Points on a hilly landscape, in no order, each with its height.
A ball rolls from a point to the lowest of its 5 nearest points, and stops where none of them is lower. Distance is the straight distance between rows; heights are no part of it.
j697 (h 228): [-39.4  15.5  40.0   4.1  22.5 -57.3  14.9  40.8]
j209 (h 337): [ -8.6   9.2  16.7  13.3   1.4 -27.0  42.1  35.7]
j246 (h 619): [ 29.9  -9.1 -21.4  -6.4 -10.4  26.1   2.6  -3.2]
j236 (h 451): [  2.2  30.8   8.9  20.9  23.1 -44.1 -13.8  37.9]
j499 (h 295): [-11.1  -6.9  22.8  10.3  -9.6 -44.6  71.0  19.8]
j116 (h 399): [ 12.7  -9.4 -11.5 -18.0 -12.1  61.2 -13.9 -12.3]
j998 (h 216): [-26.7   5.1  33.0   8.7   4.2 -64.9  36.2  25.3]
j129 (h 458): [-11.8  -4.3 -19.1 -12.8   8.7  22.2 -81.7 -29.4]
j767 (h 487): [ 39.4  19.0 -12.2  16.1   7.5 -41.0 -16.5   0.4]
j829 (h 583): [ 55.4 -21.9 -28.8   9.1 -23.7 -12.1  19.2 -25.8]
j505 (h 249): [  7.8  23.5  -4.2 -12.7  17.8  61.2 -43.2  18.6]
j82 (h 327): [22.5  7.8 -7.9  0.2 -6.6 57.5 26.6 32.6]
j895 (h 553): [ 31.2  10.6 -12.5   8.0   0.3  -7.5   4.3  15.2]
j362 (h 89): [ 11.9  13.5  -9.4  -8.6   2.6  64.6 -19.4  16.7]
j215 (h 96): [-22.3 -27.2 -19.4  -7.6  -1.1  33.6 -50.4 -52.0]
j388 (h 566): [ 43.1  -9.1 -25.6   5.4 -13.7  -0.1  10.1 -10.8]
j98 (h 330): [-70.3   4.6  55.2 -36.2  12.3 -82.0  14.9   9.1]
j693 (h 505): [19.5 10.3 -4.4  6.4 -4.9 11.1 13.3 30.5]
j140 (h 539): [  8.3  -3.8 -22.9  -8.7   1.8  23.3 -56.5 -15.6]
j31 (h 555): [ 31.5   8.2  -1.8  19.5  -6.3 -35.7  32.3   2.8]
j876 (h 602): [-49.0 -19.1   0.5 -15.4  -1.6  81.0 -24.6 -46.8]
j888 (h 328): [-39.8 -15.4  39.7 -11.9  -8.0 -50.4  71.9  20.2]
j987 (h 498): [  8.5  23.9  13.4  30.0   9.0 -88.3   7.5   4.2]
j520 (h 559): [ 37.6  -4.8  -5.7  21.0 -16.5 -31.6  48.0   2.9]
j232 (h 407): [-37.8 -40.7 -22.2  -4.3 -14.6  58.2 -10.2 -65.9]
j333 (h 375): [-13.4   3.6 -10.5 -18.5  16.7  42.9 -77.6 -13.6]
j562 (h 165): [-29.6   8.3  32.8   4.0   2.4 -84.2  28.3   4.8]
j943 (h 441): [21.9 10.1 -2.6  5.3  1.5 32.4 21.7 36.1]
j90 (h 438): [  6.0  26.7   7.0  14.6  17.4 -41.7  -0.2  28.5]
j899 (h 549): [ 27.1  18.9 -11.3  -1.5  12.0 -10.5 -43.5   0.6]
j405 (h 615): [ 28.1 -19.6 -29.3 -10.2 -18.5  33.5   7.5 -21.0]
j162 (h 460): [ 33.3  -2.9  -9.9   0.6 -10.3  31.0  30.0  15.9]
j870 (h 538): [ 26.7 -11.1 -22.6  -1.0 -10.4  19.7 -16.1 -22.7]
j188 (h 787): [-84.7 -16.5  14.6  16.0   9.1  75.2  -2.1 -66.2]
j288 (h 263): [-15.2  -3.1  31.5  11.1  -4.4 -57.5  55.1  13.7]
j567 (h 486): [ -6.3  30.3  11.2  10.1  27.3 -14.2 -19.3  53.8]
j850 (h 620): [-21.6 -15.3  -1.7 -22.5  -6.5  88.5 -12.6 -38.3]
j890 (h 534): [  3.5  27.5   5.1  11.6  22.7  10.0 -12.6  49.5]
j680 (h 674): [ 16.8  -5.7 -24.9  -9.8   5.4  -3.9 -70.5 -28.6]
j120 (h 283): [-44.3  -4.5  35.0  -3.8  -0.1 -50.9  46.3  30.2]
j770 (h 134): [-44.7  -6.8  -9.5 -10.4  10.9  44.0 -75.3 -45.6]
j42 (h 361): [  2.6  -6.0  10.8   8.8  -5.3 -15.9  68.3  37.2]
j218 (h 523): [ 46.7   5.6  -7.9  23.6  -8.8 -50.0   5.9 -12.0]
j632 (h 527): [ 40.3   1.9 -16.2   4.6  -1.0 -12.2 -14.4  -1.7]
j916 (h 276): [-12.2   9.0  21.1  12.8   1.1 -46.9  46.7  27.4]
j203 (h 99): [ 12.7  20.4  -1.2  -7.2  18.1  34.6 -55.0  23.4]
j270 (h 388): [  5.0 -12.1 -25.3  -7.6  -8.4  47.6 -37.8 -26.5]
j2 (h 278): [-61.3   5.5  56.6 -32.3  -5.5 -83.3  35.8  -1.9]
j225 (h 614): [ 33.9 -38.8 -34.2  -9.1 -34.3  29.8  11.2 -43.4]
j168 (h 558): [-16.1 -35.7 -19.8 -19.3 -13.3  68.6  -4.1 -50.1]

Write out the way that a ball takes from each point below.
j870 | j270 > j215
j388 | j632 > j767 > j90 > j209 > j998 > j562
j168 | j270 > j215
j333 | j203 > j362
j888 | j998 > j562
j850 | j270 > j215
